Points, in no order, along strands that fork and pass close to each other.
Two points are linked if the straight distance between their rows is under 65.1. Some points are linked to none.
Q_233: [ 20 -10   0  -3  14  15   4  -7   8  10 -35   5  16  13   6  29  31  -3
  11  16  13]
Q_232: [-21 -11  42   0 -10  28  14  20 -24  -8  36 -21   2  19  -8  -7 -16   9
  20 -30   3]
Q_585: [-45  19   8  21  -6   8 -36  33  -1 -17 -19   2   9   5  20  27 -38  17
  -3  16 -10]
Q_832: [ -9   8 -36 -21  13 -27  29 -32  54   9 -33  22 -25 -25  -2  28 -11  17
  -1  -2  44]
Q_514: [  5  13  -9   9  18  -4   5 -20  23 -28 -13  24   6  -7   2  38  32 -20
   7  10   0]
Q_637: [ 17 -15   1 -31   4   6  -4  12   5  12   1  18 -10 -18  -7 -28  30 -12
  -1  14  -1]
Q_448: [-40  45   2   2  -5  30   1  35 -20 -43   2  21  -3   8 -15  -2 -40  33
  12  -6  26]
Q_277: [ 43   5   8  40  37 -18  24 -23 -28   2   1   6  29  28 -36   4   5 -19
 -49  30   3]
Q_339: [-10  30  29  20  13  36 -21  29  -2 -39  -3  39  -2  16   8   9   0  -5
 -15 -14  25]
Q_537: [-24   0  15  20 -35   3 -13  32 -17 -14  30 -37  -2   1   4 -47 -59   5
 -15 -40 -24]
Q_479: [-19  -2 -53  21   7 -26  -1 -27  59  11 -49  -1  -5 -18   2  21 -33   3
 -27 -20 -22]
Q_609: [-22  27 -16  48  -5 -10 -40  17  31  29 -26  -7   0   6  12 -19 -24   9
 -54  14 -51]
Q_911: [-27   0  10  -1 -42   5  -7  35 -12 -21  27 -38  11  -6  11 -39 -43   2
  15 -23 -20]
Q_971: [  6 -31   5 -16  -7 -13   1  -5 -10  14  28 -16   3 -14  36  -8  15 -14
  27 -14 -16]
Q_271: [-11 -23 -15 -15 -23  18 -21   8  21  12 -10 -28  -8  -7  15 -23  -1  -9
  13 -15 -26]
Q_9: [-13  21  12 -17 -36  16  15  22 -35 -27  23 -13  16  -7 -15 -25 -29  20
  37 -12  29]
Q_821: [  8  -8  63 -11   8   1  19   0 -46 -21  47 -10 -12   6  34 -23   9 -16
  15 -32   7]
Q_100: [ -3 -33 -23 -10 -12 -42  17 -50  25  21  -2 -36   1 -22  -3  28 -16   4
  16  -8  -4]
Q_261: [  7 -37 -30  -7 -11 -46  17 -43   4   1   0 -41  -3 -21   9   6  -4  -6
  30 -12 -22]
Q_293: [-23  29  -1  -3  -1  31 -30  35  13 -11 -17  28  -3  -2  25  -6   1  15
  -7  23  10]
Q_951: [-20 -17  -8   6 -28   6 -30  15  32  22  -7 -47  -1  -7  13 -26 -17  -2
  -6 -10 -33]
Q_168: [ 37   5 -23 -27  24 -22  -1 -20  29  17 -36  22 -11 -19 -13   3  18  -2
 -16  25  32]
Q_984: [-20 -22  14  12 -15  -1 -19  23 -30  19  30 -23   7  14   5 -13 -34  -3
   8 -28 -35]
Q_125: [ -5  12  -2  10  29   1 -20   4  24 -40  -8  43  -3  -1  30  22  20 -15
   2   3  -8]
Q_3: [ 71  -1 -26 -10 -11 -37  37 -37 -10   4   5  -3   0 -14 -18 -14  14  -6
  -1  15  31]
Q_90: [ 22 -28 -24 -12  -6 -16  39 -20  -5  -3  15   9   9 -12  -3  15  10  -4
  33 -12 -18]
Q_460: [-22 -13 -31   0   0  10  -6  -3  20  -4  26   6  -8  13  -1 -14 -16  -5
 -27 -26 -60]
Q_983: [-32  39  -8   7 -10  30 -12  39  -3 -32 -19  24   7   1  13  -9 -32  26
   4  10  16]
Q_391: [ -2 -17 -11 -14  11   7  20  -6   5 -24  24  22  -9  21 -13   8   6 -11
   9 -15 -32]
Q_82: [ 17  22  12   8  29   5 -22   1  10 -38  -5  48  -5   4   8  12  34 -19
 -25   2  10]
Q_333: [-21   7   5 -27 -17  34 -23  20  -5  -2  12 -10 -10  10  13 -11   0   9
   8  10  -2]
Q_780: [ -6   5 -49  20  -6 -36  17 -25  37 -14 -24   7  -7 -27   7  55 -32   7
   4  -3   7]
Q_645: [ 15   5  24 -21  -6   7  -9  21 -34 -14  25 -10 -26   3  31 -53   8 -17
  19  -7  10]
Q_269: [ -1  -4 -15  -4  15   7  15  -7   2 -19   3  26   3  18 -14  22  26 -18
  18   1 -16]
Q_383: [ -2   9  26 -11   4  36 -14  29 -34  -9  -9  16  -6  19 -14   5  -3   7
  -8   7  21]
Q_593: [ 37   7  41   2   8  -3  11   3 -40  21  42   1   8  23  -8 -16  23   0
 -17  30  18]
Q_751: [ 53  -4  -1 -11   5 -11  28 -26 -15   0  20  15   4  13 -38  -9  21 -19
 -25   8   9]
Q_395: [-22 -22  -3 -16  24 -27  -8 -18  28  23 -30   3  -7 -19   6  39   3   7
   9  11  -2]
Q_788: [ -4 -35 -14 -25   8 -36  20 -35  27  29 -17 -17  -7 -24   3  23   6  10
  23  -1  10]
Q_303: [-36  15 -12   4 -46   8 -20  20   0 -11   3 -20  20  -3 -13 -28 -65  34
 -22  -8 -21]
Q_149: [-53  35 -10  35 -16  15 -36  30   6 -11 -16   6  16   0  13  -3 -50  18
 -25  -1 -22]
Q_764: [ -8  12 -38   0  24 -19  -9 -26  49  -5 -28  28  -6 -24  20  33  11  -3
  -1  -9  13]
Q_455: [ 19  12 -21  -2   7 -12  28 -35  17 -26  -8  26   5 -13 -12  52  30  -2
   9  13  17]
Q_291: [-13 -29   8  -6 -13  -6 -15  10 -22   9  34 -21   8  -8  25 -12 -12 -17
  18 -25 -27]
Q_345: [ 48  26 -17  13   0 -30  42 -47   6   6 -14   8   8 -21 -28  20  25   3
 -17  39  38]
Q_690: [-29  -2 -18  30  -7  -8 -27   4  50  41 -25 -16  -1 -12   5 -19 -19   1
 -41   5 -48]
Q_14: [-26  -5  -9  27  21 -12 -45  -6  39 -32 -39   7   1  -6  44  24  -1  -9
 -13 -13 -10]
Q_292: [ 57 -11   9 -28  -2 -17   4 -11 -13  10   8 -16  -8  -4  18 -36  32 -18
  19   2  16]
Q_4: [ 18 -25   1 -13  -1  -2  17 -11 -12   6  23  -4   6  -2   4  -3  32 -15
  27  -8 -10]
Q_863: [-39  -1  12   9   5  25 -18  29  -9 -22 -10  12   5  14   5  15 -20   4
  -1   1 -16]
Q_187: [ 20  13  19 -25  -5  15 -17  21 -24   1  30  -5 -23  11  -2 -52  13  -4
  -1  11  11]
Q_570: [-12 -29 -19 -17  -3   0  -2  -2  12 -14  25   2  -4  15   1  -3  -9  -8
   3 -14 -50]
Q_154: [ 13  -2  15 -10  16  21 -15  16  14  -6 -27  17   6   4   7  16  23  -4
  -3  13   9]
Q_470: [-14 -17 -25  16  -4 -19  -6  -5  20  22  -3 -15   6   8  -8  22  -2 -16
  22  -2 -39]
Q_526: [ 36   6  12  12  20   9  10 -16 -12  14 -28  10  18  11   2  26  42  -4
  -6  31  16]
Q_325: [ 28  -3  19 -23  12   4  -6  15 -20   7  21  17 -14  12 -14 -34  20 -17
 -16   9   0]
Q_914: [ -7 -34 -15  -6 -12 -36 -10 -24   7   0   7 -48 -13 -10  11  -8   1 -20
  21  -9 -36]
Q_628: [ 40  -4 -14 -22  13  -8  -1  -1  15   8 -18  23  -9 -13 -19 -10  26 -12
 -15  23  13]
Q_982: [-28  -8   2  18  -4 -11 -44   7  31   6 -14 -19   5   4   0  27 -12  -5
 -23   5 -39]
Q_197: [  0  -8  46   6 -13   1  13   9 -53 -11  32 -31   6   0  34 -16   9  -7
  31 -13   3]
Q_995: [-31  -8 -24  -8  20  10 -22 -11  57  20 -49   4  -9 -20  25   7  -1   8
 -18  -3  -9]
Q_707: [ 13  29  49  12   2  26  10  23 -46   9  18   6   9  20 -34 -11 -10  19
 -16   9  46]
Q_248: [ 22 -28  -4 -27   2 -17  15 -34   3  36 -10 -15  -8 -21   0  10  34   1
  24   6  24]
Q_901: [-22 -21 -19   9 -12 -17 -28   5  40  48 -17 -37   2 -17   5 -21 -20  -2
 -14 -11 -34]
Q_607: [ 16  27  36   4  10  28 -12  34 -36   0  -2  22   2  18 -28 -12  -6   5
 -23  18  40]
Q_672: [-17 -14   9  23 -17  -5 -24  25 -12  20  18 -16   6  17 -17 -14 -35  -2
 -27 -29 -49]
Q_252: [-54  13  12   9 -25  11 -30  27  -8  -5  30 -15   3  12 -16  -5 -29   3
  -5  -3 -24]
Q_273: [ -4  33  39   5 -11  19  26  23 -45  -6  26   8  18   7 -27  -7 -13  32
  16   4  45]
Q_887: [ 32  19  36  39  31   0   6  -7 -28   5  -6   7  29  23 -14   8  27 -11
 -45  35  17]
Q_34: [  0 -19 -26 -31   2   3 -16 -10  31  28 -13 -14 -14  -7  16 -18  11   1
  16 -11  -8]
Q_452: [-27   0  32  -7   3  39  -9  33 -17 -18   4  14 -10  24  -5  10 -33  19
  -6 -13   2]
Q_546: [-29  -5  -5   8 -48   9 -23  35  11   3   5 -38  17  -6   4 -29 -41  11
  -4  -2 -24]
Q_178: [-35  21  -8  -6  16  16 -36  14  31 -13 -19  23 -17 -10  32   1  12   8
 -13  22  -8]
Q_667: [-18   6 -53  -3   2 -30  19 -26  53  -7 -40  14 -29 -26   8  38 -34  19
  -2  -7  29]
Q_344: [ 44  -6  19  -7  16  -6  25 -23 -37  12  27   6   6  30 -23  -8  33  -3
 -21  12   7]
Q_60: [ 24  18  32  20  21  13  -6  -1 -23  -5 -19  13  10  25  -7  15  32  -6
 -19  32  23]
Q_438: [ 47  15 -10   4   8 -19  27 -29   8 -16 -17  26   6  -9 -27  28  25 -10
 -12  20  24]
Q_31: [  6  -3  57  11  14  26  39   8 -43   2  33  -2  -1  34  -8  -4  20  15
   4   2  12]
Q_783: [ 32  10 -25  -2  -2 -25  54 -50  -1  20 -13  -3   0 -22  -9  30  32  20
  10  24  40]
Q_774: [-20  -3 -61   9   7 -31   9 -21  47  28 -34  -2  -6 -24  -3  20 -22   2
   6 -19 -14]
Q_652: [ 54  -8 -19 -23  -3 -29  27 -35 -15  -4  15 -11 -15 -14  11 -19  26 -14
  24   1  14]
Q_462: [-11   6  43   2 -11  23  32  24 -38 -10  40 -21 -12   7  -5 -22 -34  28
  32 -38  35]
Q_431: [-18  -7 -55  10   4 -14  -4 -16  26   9 -14   3  -5  -3  -8  16  -5  -9
   9  -9 -36]
Q_676: [-12 -25  -2  19  -3   8   3   2 -13  14   7 -18  18  28  -1  25   2 -16
  23  -6 -33]
Q_486: [ 23  -8  -6 -14   1 -25  34 -47 -13  22   3 -15   7 -17  -3  15  49  10
  12  21  23]
Q_638: [ 10   8  33  -6 -23  29   4  30 -35   6  19  -6  13  -1 -10 -20  20   1
  15   5  26]
Q_670: [ 17 -15 -47 -18  -4 -18  28 -19   8  -6  -2  18  -8 -16 -12  13   9   1
  25  -1  -3]
Q_736: [-33 -11 -37  13  23 -13 -18 -24  61   2 -49  10  -6 -26  28  13 -10   8
 -28 -19 -18]
Q_702: [ -2  18  53   9 -10  18  38  16 -56   2  38 -11   2   7 -13 -30 -10  26
  26 -25  49]
Q_710: [-19 -19  25   9  -4  25   4   9 -21   1  18 -17  10  28  -7  22  -5   1
  16 -13 -19]
Q_299: [ -6 -13 -37 -21  17   9 -10  -7  38  32 -38   6 -18 -16  14  -4  11   4
   4  -7   1]
Q_384: [ 11  30  27   9  27  22 -21  17  -2 -16  12  44  -4  18  -8   5  17 -13
 -24  -2  19]
Q_531: [  9  -9  26  -6  -9  22  10   0 -28  16  31 -10  16   0   7  -2  39 -11
  21  -2   6]
Q_557: [-15 -10   9  -3   4  21 -19  18  12  -7 -11  18  10   3   7  26  -1  -9
  -2   1 -12]
Q_493: [-34  28 -13 -10 -27  13   7  23 -12 -27  11   1   8   5 -19 -23 -47  32
  29  -6  15]
Q_322: [ 23  -1  67  -1  11   0  21   8 -57  -7  47  -7 -18  10   8 -42   8  -2
  -2 -12  25]
Q_664: [  4  -5 -58   0   2  -8  16 -18  19  -4 -22  26  -8 -10  -8  28  -2  -5
  19  -7 -16]
Q_283: [ 24  14 -34 -25   8 -20  20 -27  40  16 -18  25 -21 -34 -14   7   9   8
  -4  13  42]
Q_639: [-24 -12 -11  10  13   5 -33   8  28  -9 -30  10   4   1  15  28 -10  -9
 -22  -4 -29]
Q_615: [ 30   8  57   7  -1   2  11   6 -46  10  42 -20   7  14 -13 -40   5  -2
 -20  13  30]
Q_810: [-36  11   0  25 -24  -2 -40  17  14   1 -19 -31   2  18 -11   2 -32   5
 -30  12 -37]
Q_653: [ 58   8 -14  19  17 -16  23 -27 -13   5 -11  17  16  14 -39   4  15 -21
 -28  29  14]
Q_755: [-17  13  19  -8 -28  23   2  33 -26 -12   3 -13  15 -14 -15 -13   1  12
  31  15  25]
Q_815: [ 41  -4  22 -15   7  -9   2 -13 -40 -14  21 -11 -19  10  29 -41  26 -27
  15  -7   4]

A fork is a point with three links. Follow the links from the first point to the second and name the forks in between, in order.
Q_384, Q_60: Q_514, Q_438, Q_653
Q_788, Q_339: Q_438, Q_514
Q_607, Q_395: Q_863, Q_557, Q_653, Q_438, Q_788
Q_995, Q_863: Q_431
Q_670, Q_154: Q_431, Q_863, Q_557

A fork is a point with three links, a tip a point with one. Leave the first point through the second and follow the links. Name the first fork or tip that comes.
Q_431, Q_470: Q_863
Q_3, Q_652: Q_780
Q_557, Q_154: Q_653
Q_283, Q_168: Q_3
Q_638, Q_755: Q_178
Q_774, Q_479: Q_951
Q_707, Q_273: Q_431
Q_293, Q_983: Q_4
Q_653, Q_751: Q_197

Follow the links from the first point to the second, and from the first to the third. Name the last point that the two ways share.
Q_462, Q_448, Q_303: Q_431
Q_821, Q_384, Q_273: Q_653
Q_9, Q_452, Q_995: Q_431
Q_125, Q_383, Q_810: Q_557
